Points on a hilly landscape, in no order, each with its height.
From any point a climber takes the steepest step (rise divided by distance) to one of its 2 nearest points. It stops when none of these is higher. Distance is the straight distance between rows; heights are no part of it.
Fala: [-12 -34  13  22 -18  36  14  12  17 -30   1  -4 -48  17  26  -8  22  11
  -9  25  -6 -15 -43   2  -5 -26   2 -40  21   3   3  -3  -7 -30 -13  -1
  -3  -7  -9 -20   6  14]  h=340
mifu: [-13 -30  17  13  14   5  -4   3   1 -26  -2  -2  19   3  -4  -7   8  -6
 -31  20  -3  13 -13   9  10  32  15  13 -18  24   4  16 -21   3  -2  -5
  -7 -11 -29 -29   3  -2]  h=244
febud: [  8  17  -8 -25  15  23   8   3 -17   3 -10 -14  51  -3 -19   2   1 -20
  -6 -19 -19  21  14  21   6 -20 -29  -7  -8 -17 -16 -18  -1  20  29  22
  -3   8  17   6  -5 -48]  h=102
Gosib: [ -3 -10   4  16  -3  26  14  14 -19  28  20 -22  23  19 -20   9  35  13
 -18  -9  12 -14 -13  19 -29 -28 -23 -50  19  19  -6   2 -19  11  23 -10
 -28  -8   7   7 -16  -1]  h=283
ranek: [-15  11  -4  11 -10 -37 -18  15   9   4 -13  14  -4  -9   4   5  -9  19
  19  13  13 -31  12  -5   5  27 -17  21   6   9   1   9   3   2 -11   5
  -3   2   1   9  12  19]  h=347
tuve: [ 13  42  -1 -11   1 -39 -14  21  -9  28  -3  14  21  -9 -17   5 -19 -18
  17 -10  -8  -2  39   1   2  17 -27  29  -6 -34   6   0   4  18   8  19
   6  -2  19   2   0  -8]  h=518
teb: [ 14   9  14  -6 -16  20  10 -21 -20  20  10   1  -7 -16   9  16  10  11
  -6 -29  -4  19  -1  -6 -21 -29  28  -9  -8   2   0 -10  10 -18  26 -14
 -24  29  14   6 -21 -21]  h=192
voni: [ 26  33  24   7 -18 -60  -5  31  -8  44  11  17 -11 -14 -11  18 -20 -17
  15 -18   3   3  16   1 -25   3 -11  16  -4 -44  13  15  -2   1   8   6
   8  -6  42  -8 -28  28]  h=604
pid: [ -7 -17  31  -1 -17   2   0 -13   6 -18  -7  -9 -16  -6   4 -10  34  -3
 -42   5  -6  29 -13   8 -10 -21  -3  -6  12  24   4   5 -18  -1  -5 -30
 -37  -4  -2 -16  -2 -10]  h=355
talo: [ -4   2   0  -7   6  24 -25 -19  -3 -10 -18 -10 -12  -6  25  -2 -10  -8
  -1  11   0   3   3 -10  19  -3  24   7  -4   8  -2  -7   7  -2 -15 -12
  10  -5 -21  17  29  -5]  h=489
zazif: [ -7  -2 -24 -13  23  11  -6   9 -15   5   4  -7  74  -3 -43 -19   1 -21
   0   8  -9  19  24  -3  17   6 -41  11 -14  -5 -25  -7  -7  28  15  10
   8 -18   3 -21   5 -35]  h=671
vilu: [ -2  -4  39  10 -11  -5  -6  23  21 -26  -1  15 -30 -22 -10  -6  -4 -16
  -9 -13  -1  15  -7  -4  -2 -10   5  16 -13 -13  18   9   3 -19 -10  16
   9   3  27 -25  -3  27]  h=557
Buviz: [  3 -27   6  23   9  47  14  -7 -31  25  18 -16  44   9 -27  15  17  25
  -9   1  18   5 -17   6   3 -10  23 -38   4  40   2   1 -20  16  34 -23
 -12  -6 -13  13   2  -8]  h=30
Sudi: [ -2   8 -18  16  -4   6 -13  18   2  15  -6  16 -52  -8  27  29  16  33
  24  -5  17  -5 -10  -4 -12 -19  31  -5   3  11  29  10  19 -31  10   3
  -1   3 -13   8  10  13]  h=223
mimo: [ -6  25 -10  13 -10  -9 -17   7   4  26  -8  15 -43  -1  29  17 -21  14
  40  11  11 -24   2 -22  -6  10   5   3  21 -24  -4 -10  25 -26  -6   1
   1   1  17  13   4  22]  h=511
foz: [ 13  33   8  -3   2 -45  -3  24  -8  22  -2  19  -1 -12  -5  13   2  -8
   9 -13  -1  12  14  10 -17   0 -13  24  -2 -18  22  12  -7   8  17   3
  -3   1  16   3 -19   0]  h=558
kesud: [ 11  28   2 -25   2   6   1  29 -22  31 -14 -19  49 -10 -34   7   6 -22
  10 -35  -6  23  25  26  -9 -15 -39 -10 -19 -30  -8 -13 -10  24  46  34
   5   1  31   3  -4 -38]  h=109
getu: [  9   9   7  11  -6  39   5 -18 -20  35   8 -19  -4   0   6  16  19  18
  15 -40  23   2  -5 -13 -18 -34  31 -39   8  -2   0 -13   8 -17  36 -17
  -7   9  20  21 -17  -3]  h=179
legev: [ -8 -33 -27 -11  -2 -22  17 -16  29 -40   3   9 -19  12  23  -8 -19  -5
   4  20 -21  -8 -13 -11  30  45  33  19 -24   0  -8  16  -3 -12 -36   7
  29  -3 -34 -11   8  23]  h=122
kugoz: [-12   6 -32 -24  16 -24  11   4  29 -29  -9   1  11  14   2 -56  -9 -29
   7 -14  -3  -2  30   0  31  38 -30  14 -14  -7  -4 -13   2  17  -6  22
  26 -19 -17   5   9  -5]  h=398
Tir: [ 18   9   8  12 -12  30 -15   9 -21  15   5 -25 -16   5  10  37  11  -7
 -11 -18   9 -12 -22  12 -32 -53  23 -29  13 -15  -4  15  -9  -3   4 -18
  -8  -2  11  17  -4  27]  h=261
rira: [ 20  23  18 -13  11  23   2 -20 -26  18  -3 -15  49 -20 -37  19   8  -6
  -7 -43   3  27   4   5  19 -31  37  -7 -14   2   2  -8  -9  18  48  -1
   4   8  14  24   2 -20]  h=49
futen: [-18   9  -4  20  -1 -41  18  16  26 -17 -18  21 -31 -11   6  -3  -4   7
  39  17   3 -13 -11  -3  19  14 -21   9  15 -10  26   1  -6 -16   3  16
  23 -11  10  -4 -18  41]  h=444
giziv: [ -7 -19   1  24  -8  19   5   7  10 -19  11 -16  -7  24  24  -9 -21  -1
 -14  28   3 -47 -27   5   7   9  -7 -31   2 -15 -14   1  -5 -12 -20  15
   7  -4 -32   5   4  14]  h=202
vota: [ 15  21   7  12  -3   5  -6 -19 -21  48  18 -23  12  18  -9  16  -6   8
  -5  -9  28 -14   0   5 -34 -33  -8 -24  21  -7 -20  -8   7   8   6 -17
  -8  -6  23  20 -11   9]  h=137
Fama: [ 15   6   0  -1  10   3   4   1 -27  34   9  -5  30 -11 -43  19  26  11
   7 -45  22  20  11   1  -5 -26  18  -8  -4  19  11   0  -3  17  34 -10
  -4  17  20  15  -9  -7]  h=42
Dofo: [  6   2  13 -14   6  -1 -22 -15  -7  -4 -11   0  18 -10  -9   1 -11  -5
 -12   1   6  11  13  -3   3  -5  11  21  -6  17   0  -4   2  18 -18  -7
   0   9  -5  15  23 -13]  h=455
kedok: [  1  -9  20 -22 -29  -9 -11 -18  21 -17   3  25 -51 -21  29 -18   0  14
 -12  -7   5  29   3 -16  -6   1  19  20  -7  23   6   1  10 -31 -13 -11
 -18   7  -6 -21   1  -7]  h=183
dezi: [-17   7 -25 -16  13  -7   8  16   9 -13 -29   3  14   6  -8 -24   9  -2
   7  -5 -15  -5  10   6  -7   3 -54   2   9   4  -1 -17   2  13  -7  20
 -12   8  10   8   2 -23]  h=341
dov: [ 14  33  20   7 -22  -4 -14 -20 -10  42  28  10 -10 -10  14   8 -17   7
  -4 -31  24  -6  24 -10  -6   1  36   0 -13   0   5  -2  16 -13  25  -8
   0   0   0  17 -15   2]  h=153
kam: [ -6  -6 -19   3  13 -38  13  -1  26 -12   7  15   7  14 -13   0 -26   2
  12  35  -3 -29  -2   3  20  24 -19  16   6 -12  -4   6   4  12 -28  22
  31  -9  -8  -1  -3  25]  h=326
noz: [ 26  36   9  -4  -4 -10 -15   5 -20  39  12 -10   6   3 -13  33 -10 -11
  -6 -28  17  -1   8  17 -28 -39   0  -2   9 -22  -6   8  -4  21   9 -11
   9  -4  29  18 -14  26]  h=128
Kan: [-25  19 -14   2 -22 -42 -20   3  18 -30 -35  17   0 -21  17  -1 -18  12
  29  26   4 -36   6 -17  28  27 -26  19  18  15  -5   7 -10  -3 -11   3
   1 -14  -7  20   9  38]  h=315
pomik: [ 19  -9  15  14 -20  41  -1  14 -29  18  16 -35   6  18  -6  30  24   0
 -22 -21   8 -12 -31  20 -39 -45  16 -55  20   6  -7  11 -25  11  12 -25
 -28 -10   9  19  -8  18]  h=272
rosi: [  0 -12 -17  30   0  20  -4   5 -15  22   7 -12 -23  11  10  23  36  26
  11   7  26  -8 -18   3 -23 -35  11 -34  30  22  18  15  -4  -5   8 -36
 -18  -9  -7  12  -1  23]  h=159
Lis: [  5  -5   4  -1 -14  21  15   5  -7  13   9  15 -34  -6  12  15  17  13
  -3  -7 -22  16 -18  -4 -31 -27  18  -2  -5  -2   9  -1  18 -31   2  -5
 -21  24  22 -16 -26  -8]  h=212
baf: [  8  11 -20 -24  22 -11  -9  11  -1  11  10  -6  57   4 -38  -5 -16 -26
   5  14 -11   9  37  11  20  -2 -37  21  -4 -32 -29  -4   0  34   1  31
  34 -27   2 -16  11 -31]  h=727
betog: [  4  -9  23  11 -11  40   4  26  -9   0   6  -3 -19  -3   4  18  16  -5
 -25 -22 -18  10 -26  11 -25 -27  15 -21  -5 -10   2   2  -3 -22   8   7
 -19  16  20 -14 -11  -2]  h=230
buze: [ -3 -22   6  18   2  40  24  10  -7  17  20  -3  -3  16 -15   6  28  31
  -9  -6  16 -10 -10  15 -26 -23   2 -44  11  28  13  -5   3  -4   9   1
 -19  12   1   8  -4  -9]  h=297
nuniv: [ -3  -2  -9  -4  21  -9   1 -19  13 -22 -17  15 -21  -1   4  -2  -6   0
  16  36  -3  15  -8  -8  12  -7   1  23  26   2  13  -1   7   9 -25 -12
  16  -7   3  -2   9  15]  h=241
lig: [  6 -17  -3  -3  -1  11  10 -14  12  -1  22  -6   0  20  17 -11 -28 -11
 -19   7  -3 -27   2   2   2  19   9 -10 -14 -13 -18 -11  13  -6 -28  22
  17   9 -20   4   1  -4]  h=172
kika: [  2  14  18 -21  -2 -27 -18  -6  29 -49 -21  11 -11 -16   7 -32 -18 -25
  -6  -2   1  26  20  -3  27  25  -2  37   4  -7   5  -3  -2   7 -17   1
  10 -17   2  -2  18  12]  h=164
zesav: [-13 -16  11   6   7  -7   1  18  -1 -22  -6  -2  19  -3 -20 -14  30  -6
 -27   5 -14  17  -6   7  -2  21 -21  14  -5  19   3  10 -20   4   9  -5
 -30   2  -3 -37  -3 -12]  h=267
Zake: [ -1  -2  19 -11 -22 -20 -16 -25  15  -4   7  18 -17 -10  23 -17  -3  14
 -18  -9  20   9  17  -4  -4  25  21  20 -16  29   9   0   1 -13  -3 -10
 -20   0 -27  -6  -2 -12]  h=157
Dilir: [  5  18  -2  -5  20 -35  -4  -1  13  -6  -6  22   2  -1 -15   6 -13  -7
  14  22  -1   2  10  -2  12  -2 -14  31  23 -19   9   5   1  21 -19   4
  24 -12  15  -3  -2  15]  h=280
Mov: [ 10 -11  35   8 -28 -10 -17 -11   6   0  12  -1 -22  -4   3  12  -7  -1
 -28  12  11  -7 -16   2 -29 -19   7   2   9   2  -6  13  -4 -10 -24 -18
 -12  -2   7  -3   2  24]  h=421
des: [-11 -29  -9   7   8  22  19   0  -4  -1   9   8  -5  12  -4   0  24  36
  -8  12  -2   0 -15  12 -15   2   4 -16   3  39  17  -4   2  -2   2  -5
 -22  18 -15  -9  -2 -18]  h=316
geso: [ -5   1   5 -17   4  -3  -3  -9  13 -30 -11  13 -37 -17  10 -25  14   0
   1 -20  -8  35   1 -11  -2   5   7  24  -2  11  16 -11   9 -15   4  -9
 -18  13   7 -18   5 -19]  h=215
dafad: [-18  18 -13 -11   3 -44  -2   7  25 -29 -28  11   9  -7  10 -48  -3 -16
   9  -6  -7   1  24   0  18  43 -41  24  -5   7   9  -4  -7  10   7  12
  -1 -17  -9  -2  -5  -2]  h=438
Koveg: [-18  -9  26  14  -8 -24  13  22  29 -45 -15  12 -32 -17  -2 -14   4  -7
  11   3  -1   3 -21   3  10   4 -14   8   6  -9  21   6 -11 -20   4  17
  14  -5  20 -24 -13  37]  h=502
lep: [  0   3  14  -7  19  -2  16  -1  14 -14   6  -6   3  -2 -15 -34  10 -18
 -19 -22  16  29  12  19   5  -6 -29  -4  -1   0  11 -17  -4  11  23  14
  11 -10   2 -14 -11 -20]  h=393
govu: [ 18  19  19  12 -15  17   0 -35 -25  46  26 -21  15  -6  -7  15 -10   6
   1 -44  35  -2  12 -13  -2 -21  36 -30  -2  -7  -9  -7  10  -5  41 -16
   1   2  13  25 -17   7]  h=168
gir: [-10   3 -10  -4  24  12  16   4   3   1  -9   2   5   8 -10 -30  23  10
   6 -24  11  13   9   8  -3  -6 -24  -9   4  22  19 -26   8   7  18   9
  -3   6   2   4  -3 -25]  h=367
fumi: [  4  25 -16  -8   8  -2  -9   3  -7  19 -15   9 -10  -1  15  11 -11   2
  25  -4 -14 -14  15 -15  -6   7   1  12   6 -18  -4 -16  23  -4  -7  10
   1  18  17  20   2  -8]  h=445
sufim: [-17 -34 -12   3 -19 -13  19  -9  28 -36   1  -6  -9  16  23 -14  -7   2
 -11  35 -14 -38 -21  -1  -1  33 -23 -13   5   5 -20   8 -13 -12 -31   7
  -6  -2 -24  -9  -2  15]  h=239
dogu: [ -2 -15   3  10   6  41  12  -6  -4   7  18   0 -16   7  16   2  -4  15
  -2 -12   5  -5  -7  -6   7  -6  50 -13 -26  12   8 -10  20 -21   8   9
  12  10 -31   5   2 -20]  h=126
zavak: [ -5 -21 -28 -26  24   3  23 -25  25 -40 -10   0 -23  18  12 -49  -4 -13
   7  -2  -8  23   4 -15  25  24  13  20 -11  10   0 -14   8   2 -28  -6
  27  -1 -22  -5  19  -6]  h=306
kesu: [ 15  35   8 -25 -13 -33 -16  -3   3   0   6  17  10  -9   2  -7 -37 -26
   1  -5 -20  -2  39  -3  15  38  -3  35  -6 -35  -9   2   9  13 -14  24
   8   2  14   2   5 -10]  h=469
tov: [  3  13  23  13  -9  -9 -13 -14  13  -5  11  -2 -21   0  26  -4 -31 -21
 -10  15  10 -19  -8  -6   9   8   3   5   4 -28 -10   1   5 -10  -7  -5
  19 -18   0  -1  -1  29]  h=491
koli: [-12 -27 -12  12 -11  -6 -11  -7  14  -6   3  14 -37   0  27  14  -6  35
   9  26  11 -16 -14 -11   2  25  27   8  -9  24   7  17   7 -27 -13  -5
  -2   5 -34 -13  12   9]  h=210
patas: [  6   5  -1  11  -1 -10   5  21 -21  39  21 -10  33   8 -21  30   8   2
 -21   6   3 -15  -7  30 -29  -9 -35 -23   3  -4  -7  14 -12  12  21   8
 -20  -3   3  -1 -22  -2]  h=269
zama: [  5 -10   1 -28  14  29  34 -12  -5 -21   2 -14  40   0 -25 -16  11 -10
 -19 -13 -32  42  -4  17   5 -15 -21 -17  -3  -5 -23 -21  -9  16  16  18
 -19  14  18 -11  -8 -59]  h=91
Zerud: [-15 -13 -26  23   6  33  -9  -7 -11   1 -10  -9 -18   9  32  14  24  23
  14  38   4 -13 -28  -7  -6 -19   3 -22  25  19   5  10  -2 -11   0 -31
 -19 -10 -23   0  15   4]  h=176
zabes: [  9  -6  39 -11 -13  -8  -3 -18  14 -29   5  -4  -5 -11   1 -12   2 -19
 -39   2  -9  43   2   9  -2  -6  -1  16   2  -1  -5   7  -5   4 -15 -16
 -19   1   9 -18  -6 -14]  h=320
zev: [  8  20  25  10 -14 -43   0  14  10  16  15  27 -19 -10  -1  -3 -28 -16
  15   4  -6  -1  17 -14  -5  33  -3  28  -3 -39   4   9   6 -15  -1  13
  11  -5  30 -23 -20  18]  h=688
laz: [ 15   1  18   5 -13 -14  10  43 -15  41  13   1 -18  -5 -25  17  25   4
   8 -44  11   4   6  11 -45 -20  -8 -16  -4 -10  14   8  -5  -9   6   3
 -11  16  45  -7 -30  19]  h=642
sanin: [  3  26 -28 -31  -4 -27   0  -6  16 -18 -13  13   2   1  11 -11 -38 -27
  22   5 -32 -14  29 -18  25  32  -2  28   4 -30 -23  -6  12  18 -37  21
  21   3   7  23  20  10]  h=432
mel: [-10  -8 -31 -22   8   0  -2   3   3 -10  -9  -3  45   8  -8 -18 -12  -8
 -10  -1 -10 -19  21   5  10  15 -35   5 -12  12 -17  -8   4  22 -23  17
   1   4 -19  17  11 -25]  h=314
sezi: [ -9   9   6  19 -21   2  -7  12   0  15  -4  -2 -35   3  24  15  -6  12
  15   6   4 -34 -17  -4 -21  -8 -12 -19  18 -22  -5  -3  12 -21  -7   4
 -12   7  18   6  -5  20]  h=578
belet: [ -2  28 -13 -21   3 -47 -13  13   3   1 -12  13  36  -9 -13 -29  -3  -9
   8  -7  -2   8  45   2   6  32 -44  32  -8  -3   4  -7  -3  21  10  14
  -9  -6  -1  -4  -4 -29]  h=479
soso: [-15 -28 -44 -20   1 -14  19  -8  14 -26  -8  -2  17  19  13 -17  -6  -1
  -8  24 -26 -18  -1   1   3  29 -34   1  -2  15 -24   4  -7  15 -36  -2
  -9   6 -19   5  -3  -8]  h=281
bobod: [ 25  43   7 -13  11 -12 -13   6 -22  50  13  -8  34   0 -33  28  -9 -15
  -1 -33  13   8  30  20  -2 -34   4   0  -6 -29  -2   1  -3  36  30   9
  25 -17  23   9  -9  -1]  h=121
Lidan: [  1   0  21   5  -9 -15  10  26  -6  30   5  -2  -4  -4 -30  -3  30   5
  -6 -24   0   2   8   7 -33 -10 -37 -14   8   0   3  -6  -6  -1   6   4
 -23  14  39 -18 -14  -6]  h=611
Gubi: [ 17  -1  28 -17   5  37   4 -34 -18   2   6 -16  30  -9 -21   2 -11 -11
 -15 -19  -2  28   9  -5  15  -9  34  -4 -19  -4 -13 -14   7   5  15  -3
   5  17  13   2   8 -30]  h=60
budam: [ -7  -2  -7 -23  -1 -19  -8 -18  29 -58 -33   9 -24 -14  13 -16 -13 -16
  16  25 -17  16  -1 -15  30  17  -1  34  15  -3 -10   0  -2   2 -37  -5
   8  -6   4   3  22  15]  h=196
migil: [-16   0 -34  -5  13  17 -19  -5  -4 -17 -25  -9   5   4  21  -1 -11 -17
  12  13 -28 -18   5 -21  31  22  14  14 -10  -5 -17  -6  13   1 -25   0
  12  -2 -18  12  30  -3]  h=559
sokeg: [  9  19   6  10 -12   6 -23  13  -4  13  -1   1 -35 -10  20  37   3  -2
   2 -16  22  -8 -12   4 -16 -38  27  -7  10  -7  16  19   1 -11   7 -13
   8  -7  -2  20  -2  35]  h=246
zal: [  0 -13 -19 -23  26  12  24 -17  15 -26   4 -11  10  22   0 -49 -12 -25
   0  -4  -3  13  16  -9  26  23 -16   1  -4 -11 -17 -17   3  10 -22   9
  29  -2  -6  -2  10 -13]  h=356
geza: [-24  -3 -28   8   8 -46  34   7  21 -38 -14  16   5  -5  -3   6 -16   7
  42  38 -18 -30 -16  -1  33  29 -24   9  14 -12   7   6 -11   0 -10  26
  35  -7   3  -2 -11  34]  h=381
Geg: [  5 -15  26  -4 -11  -5 -12  -4 -11   3   1   1  -3 -14 -13  14  26  14
 -24  -4  10  15  -7   0 -24 -16  12  11   3  27  11  12 -10  -3  -5 -25
 -29  15   4 -10   5   2]  h=383
par: [-11 -27 -15  -8 -16 -24   4 -19  29 -18   5  25 -47   6  27  -7 -21  23
  23  21   3  -7  -5 -23  10  38  24  23  -6  14  -6   6  12 -25 -33   1
  14   6 -20 -17   8  19]  h=169
Pator: [  4 -19   6 -25   7  42  32 -43 -10 -19  -3 -13  26   0  -8 -12   2  -4
  -9 -10 -25  34 -14  -2  14  -9  20 -16 -15  12 -13 -24   6   3  14  -1
 -10  28   5   4  -5 -50]  h=75
Sot: [  9  -8   7 -22  31  18   5 -27  -6 -23  -4 -12  46  -4 -28 -24  -7 -16
 -14  -3 -10  39  10   8  40  -2  24   4 -29  19   0 -14  -2  31   9   2
  20 -13 -24  10  18 -41]  h=564
Ledu: [-10 -49 -40   0  11  23  26 -16   5 -26   5  -7  -9  37  35 -12   5   9
  -1  37 -18  -9 -34   1  15  36  19 -11 -15  26  -2  11  -9  -6 -15 -18
   9   2 -60 -11   4  -6]  h=184
Boma: [ 11 -10 -10  13   1  30   7   3 -38  37   6 -14  37  -4 -41  24  39  36
  10 -31  21   6  -7  -6  -7 -21  26 -28   5  40   4   5 -12   8  37 -22
 -26  21  11  23  -3  -3]  h=37
vaten: [  4   2  16   9   3  42  -4   5  -5  -5  -9 -22  -7   7  10   5   3 -20
 -21 -11   4   4 -18  12  -8 -32   2 -19  10 -15  -2  -3  -4  -1   4  -2
  -2  -1   7   4   0   1]  h=245
bubav: [ 14  -2   5 -34  13  -9 -12 -23  -3 -21  -5  -1  43  -8 -22 -14 -19 -21
 -16   3 -16  31  31   3  25  13  12  35 -20   4 -10  -1  -3  31 -22   0
   9  -1 -16   8  22 -36]  h=505
Kavi: [  4   4   1  13   8  21 -10 -17 -30  31  13  -9  23   0   4  26  -2   6
 -12   3   2  -9  -2  -7  -2  -2  28  -4  -8  10  -4   4   4   0  17 -16
 -13  10 -15  11   1 -11]  h=233
vaf: [ -6  21   9   3   7  -2  -4  -4   8   1   4  -2   2  -1  11 -20 -15 -26
  -8 -11  10  -1  19   6  15  17 -12   3  -4 -16   6 -11   1   3   9  11
  20 -12  -7   1  -3  -1]  h=430
Sikup: [-17  -6 -19  27   6  26 -33   5 -16   2 -14 -12   0   0  17   9  23  17
  13  17  20  -7 -11 -12  12 -10  13  -6   7  29   9  12  -9  -1  12 -35
  -9 -19 -41  11  26  10]  h=193
kif: [ 11   0  32   5 -19  -8   0  35   1  13  12  15 -26 -18 -16  10  -2  -7
  -5 -29   2   3  -2   1 -32 -21   6   6 -14 -19  15  13   9 -20  -3  11
   2  10  37 -16 -22  25]  h=605
fof: [-13 -16  -3  17 -18  -7 -10  -4  16 -23  -9   3 -36  -9  29  23 -14  20
  19  38   1 -33 -33 -17   4   8  12  -6  10  -4  -6  15  -1 -31 -13   4
   0  -4 -18  -8  13  29]  h=251
Vad: [ -9  -7   5  26 -10   5   0  25  -9  27  -3  -8 -20   9  -8  10  23  19
   7   2   4 -27  -8  -3 -31  -6 -25 -20  22   1  -2  -2   1 -14  -8  -7
 -26  11  31  -5  -2  13]  h=568
sevok: [ -9  29 -37 -13  19   1 -14  -2  -2   5 -25   2  22   4  10  -6 -25 -16
  22   4 -24 -22  26 -18  22  15  -8  15   2 -19 -15 -17  19  17 -23   7
  18  -1   2  23  15  -4]  h=493
pono: [  4  10  -8  12  13 -15 -10  12 -23  35  10  -2  39  -4 -20  30   4   7
 -10   0  -1 -10   6   9  -6   5   0   7  -6   1   3  12  -3  14  18  -3
  -9   6  -5   0  -5  -5]  h=252
linaf: [ 15   4  -9  19  -7   9 -11 -11 -22  44  20 -18   6   8  -6  27  16  35
   7  -1  37 -13  -7   6 -35 -39  10 -31  27  24  -3   2   5   7   0 -40
 -21   1   8  29   2  14]  h=148
Kod: [-16  -1  -5  12  -2 -41  -4  31   8   1 -22  29 -30 -13  -5   2  15  32
  34   2   3  -9   2  -8  -4  32  -9  24  -3  18  26   7   7 -17  -1   9
  -6  18  10  -9  -1  11]  h=384
dopif: [-14  -9 -23 -11  20  -5  13  -3  23 -43 -12  10 -39   2  19 -44   9  -9
  18  -6 -11  24  -9 -13  19  29   5  24  -8   7  12 -13   9 -19   0   0
  15  -1 -10 -25   1  -5]  h=258
gibuf: [ -4 -13  -3  24   4  40 -19 -14 -30  29   9 -19  -2   0  15  24  11  21
   8   6  16  -5 -12 -18   9  -6  49 -20 -10  20  -2   8  -1 -15  25 -29
  -9  -8 -36  12  19  -2]  h=211
fik: [ -9  -8 -14   8  11 -19  12  14   1   3  -2  20  -9   4   0   6  15  32
   5   6  -8  -5  -4   5 -12  21  -4  13  -7  22  25   9   6  -3   1   5
 -15  19  -8 -17 -12  -6]  h=348
kilor: [-14 -22  -2  23 -34  15   4   4  25 -33  -4  -3 -63  -1  39   9   9  25
  23  36   7 -30 -47 -17   0 -23   2 -38  23 -15   0  10  -7 -47  -6   5
   2 -14 -14 -12  10  31]  h=298
Lezon: [  4  20  27  11 -31 -40  -1  -3  27 -15  11  15 -20 -10  30 -11 -42 -24
  -4  12  -4 -12   2  -7  13  36  -3  14  -1 -39  -7   9   1 -19  -5  14
  16 -17  12 -16 -26  36]  h=577
num: [  4   4 -14   3  24  -4   1   3   3  12  14  -8  40  17 -25   8 -26 -23
 -10  32   3 -12   2  15  10  -8 -29   0   7 -31 -23   0   2  28 -10  23
  34 -22   1  -6   5   0]  h=827
fene: [  3  -9  -3  -1   7  36  16   2   8  -3   9   8 -21  13  21   1 -12   8
   0  -9  -6 -14 -10  -1 -13 -11  20 -11 -10 -11  -1 -18  26 -20 -17  26
  13  19   0   9  -4 -11]  h=146
banot: [ 28  49   9 -23  -6 -18 -13  20 -30  40   2 -15  43 -18 -40  11   1 -25
   8 -43   0  26  46  10  -4 -17 -21  13 -10 -37  -5   2 -12  28  42  10
   6  -2  36   2  -2 -22]  h=114
Sodig: [-10 -41  -9  10  17  24   9  -9 -10 -14  -5  -4  22  25   5  -6   7   6
 -14  50 -13   0 -26   4  12  22   6  -6 -12  34   0  11 -15  13 -17 -26
  -4 -11 -43 -11   8 -10]  h=217
Fuf: [  1   3  16 -12   4 -22  -9  10   3 -21  -7   1  18 -10 -22  -6  14 -17
 -19   4 -16  26  12  16  -9  -8 -36  25   7  -6   1   9 -17  18  -4  -5
 -17   4  14 -17   0 -15]  h=289
fip: [  2  -5 -13  -7  32  24   6 -17 -18   8   4  -9  66   5 -36  -8   2  -7
 -10   7  -5  21   8   8  30  -4  -6  -2 -12  19  -9 -14  -6  31  24  -4
  12 -15 -14   1   4 -32]  h=620
Rige: [  1 -32  31  22 -29  19  -5 -12   7 -12  16  -9 -41   4  20   9   3  13
 -23  27  11 -10 -35  -2 -26 -33  20 -27   2   7  -1   9  -3 -26 -22 -20
 -13  -9 -14  -8   8  22]  h=380
mazad: [ -7 -25 -37  13  18  20  11   1   9 -18  -2   0 -10  30  26  -6  -4   3
   5  28 -10 -27 -19  -5  34  26  30 -10 -11  10   8   4  -1  -4 -18   8
  29  -8 -56   8  16   2]  h=152

For each start below, name the point where the climber stops.
mazad => Mov
Zake => zev
Dofo => num
budam => laz
rira => Kod
kedok => zev
legev => Mov
bobod => Kod
getu => Kod

Call two points neighbours if one is among the 2 nearest of the other. Go from one point of each pair to the other, from neighbour to neighbour, staying as high as possible. Name the lowest point that can't be avoided.
num and Kod => Kan
laz and sezi => Vad
sezi and num => fumi
num and migil => Dofo
zev and sezi => sanin
